Each row is a point on a landscape with many peaks, with its height.
From any point a climber steps to the highest of the 4 points nearest to it. It stops when none of these is higher. Distance is the straight distance between rows; heights are no part of it.
godi (h 154): 127	140	116	133	138	134	120	109	118	116
lal (h 112): 138	139	133	133	103	132	142	124	127	145
salud (h 430): 121	107	154	132	148	111	130	160	148	147
dolo (h 460): 125	115	154	131	139	118	131	163	142	152
gozo (h 486): 109	111	137	131	130	110	132	129	161	130
roduk (h 217): 118	117	113	112	159	133	111	117	137	90
pige (h 301): 124	124	108	115	148	139	115	113	126	95
Vorad (h 421): 136	125	146	139	137	120	121	164	115	178
Bobav (h 63): 140	164	121	147	106	151	131	108	94	134
vikur (h 439): 122	112	161	134	147	99	120	166	138	165
kesud (h 690): 117	131	119	134	144	118	113	108	133	111
nat (h 355): 154	130	92	113	111	160	128	111	102	94
nokud (h 341): 138	120	147	130	126	135	134	161	128	163
lef (h 375): 119	125	113	130	147	135	113	116	127	101
loz (h 262): 107	115	130	133	136	102	121	115	157	122
pebu (h 269): 142	133	149	142	129	126	124	160	103	178
Detom (h 471): 147	135	98	106	112	151	137	110	106	78
suz (h 297): 103	108	129	129	147	90	116	117	166	106
kud (h 483): 126	112	145	128	128	127	136	148	148	149
Liv (h 50): 134	153	124	141	108	144	135	110	108	136
Delu (h 642): 117	113	138	131	124	117	136	130	157	135
lela (h 271): 96	111	121	122	165	91	109	119	163	93
nebe (h 53): 146	137	139	126	106	142	143	147	119	164
resof (h 270): 95	110	126	124	163	81	107	123	171	97
Noved (h 516): 130	113	103	103	129	138	124	116	124	75
peko (h 249): 101	107	123	107	170	114	105	120	155	82
gibus (h 128): 146	132	138	129	115	140	138	148	122	166
kir (h 36): 161	152	131	129	91	154	144	141	106	165
duku (h 257): 117	115	156	139	120	90	107	153	120	203
nus (h 143): 152	141	137	137	118	142	132	161	103	180
Nelin (h 455): 103	98	146	128	140	108	134	142	169	135
Roka (h 242): 118	132	127	134	130	113	123	113	138	118
bog (h 552): 116	108	147	129	139	119	136	144	159	141
kova (h 56): 151	171	126	142	97	159	137	109	87	143
Vop (h 38): 145	150	133	132	96	141	144	126	118	152
gif (h 432): 126	128	101	104	122	137	146	109	119	54
tego (h 64): 137	153	121	142	117	150	130	104	104	129
susik (h 282): 112	108	116	103	165	123	115	120	142	78
rupif (h 456): 121	108	112	103	143	138	122	115	133	75
Gipus (h 611): 114	105	147	132	140	114	132	143	162	140
tivik (h 48): 155	166	134	134	88	153	146	119	97	156
favu (h 450): 130	139	95	108	115	146	150	106	111	59
zolup (h 365): 129	125	154	145	129	101	113	153	109	198
gibik (h 662): 128	121	153	142	136	102	115	161	120	178
lud (h 37): 149	147	100	130	118	167	121	104	92	114
vifo (h 312): 96	95	133	134	145	90	120	126	180	122
bibo (h 451): 135	122	149	132	138	123	128	162	128	161
sosiz (h 266): 132	133	139	133	109	128	138	133	136	146
lol (h 748): 113	128	121	135	140	109	116	109	144	115
Bidet (h 232): 106	117	120	118	164	111	108	117	148	92
Pevud (h 581): 106	122	121	131	146	104	115	115	148	107
dopo (h 88): 140	150	110	141	123	161	129	104	96	124
Tav (h 32): 152	149	130	128	88	147	147	128	111	158
fiker (h 31): 135	152	133	137	103	135	137	115	117	141
dinu (h 25): 132	151	123	139	119	130	128	108	115	131
pezuf (h 348): 120	126	131	134	123	117	132	118	143	131
matel (h 137): 125	134	131	139	113	124	136	119	132	140
pusa (h 350): 101	96	143	130	145	99	126	133	176	125
sim (h 81): 159	144	133	132	102	152	136	150	103	181
vep (h 499): 140	120	103	105	124	148	127	115	116	80
debu (h 502): 123	117	161	140	136	90	112	162	122	182
Nomav (h 503): 129	117	157	135	145	115	124	163	127	165
Gez (h 109): 139	145	106	136	126	156	121	107	103	118
bazi (h 272): 119	139	120	139	132	122	119	110	131	121
kef (h 466): 126	120	141	132	117	124	138	134	147	145
Dar (h 475): 126	117	103	101	129	137	137	111	128	60
gebi (h 42): 144	160	134	140	88	144	144	118	101	150
dagir (h 175): 146	128	139	133	121	135	136	161	118	171
dor (h 354): 114	107	116	101	155	130	120	118	144	73
begop (h 479): 141	132	99	109	112	148	140	111	109	70
Lesik (h 659): 113	128	115	127	155	123	115	114	133	106
nas (h 469): 146	127	98	117	125	156	121	115	104	98
Zuvu (h 425): 132	122	144	130	120	130	138	145	143	150
sas (h 434): 110	101	159	130	151	111	133	157	157	145
Zup (h 381): 118	144	88	108	123	146	155	103	115	51
sepu (h 132): 130	140	110	133	138	143	115	111	108	115
megar (h 29): 167	164	131	132	79	156	143	130	89	163

Call two points neighbours if one is among the 4 nearest of the other. Go from one point of each pair to the other, from neighbour to neighbour, staying as high as possible. Name the lowest point that can't be avoided.
gibik / Gipus: dolo
lol / Noved: pige
Delu / Gipus: bog

Write out the way that a climber takes from each point below.
kud: bog, Delu
Vop: lal, sosiz, kef, Delu
vifo: Nelin, Gipus
Gez: sepu, lef, kesud, lol
peko: dor, rupif, Noved

For each start below, name the point where the climber stops.
resof: Gipus
Bobav: lol
nat: Noved
begop: Noved
matel: Delu
susik: Noved
dinu: lol
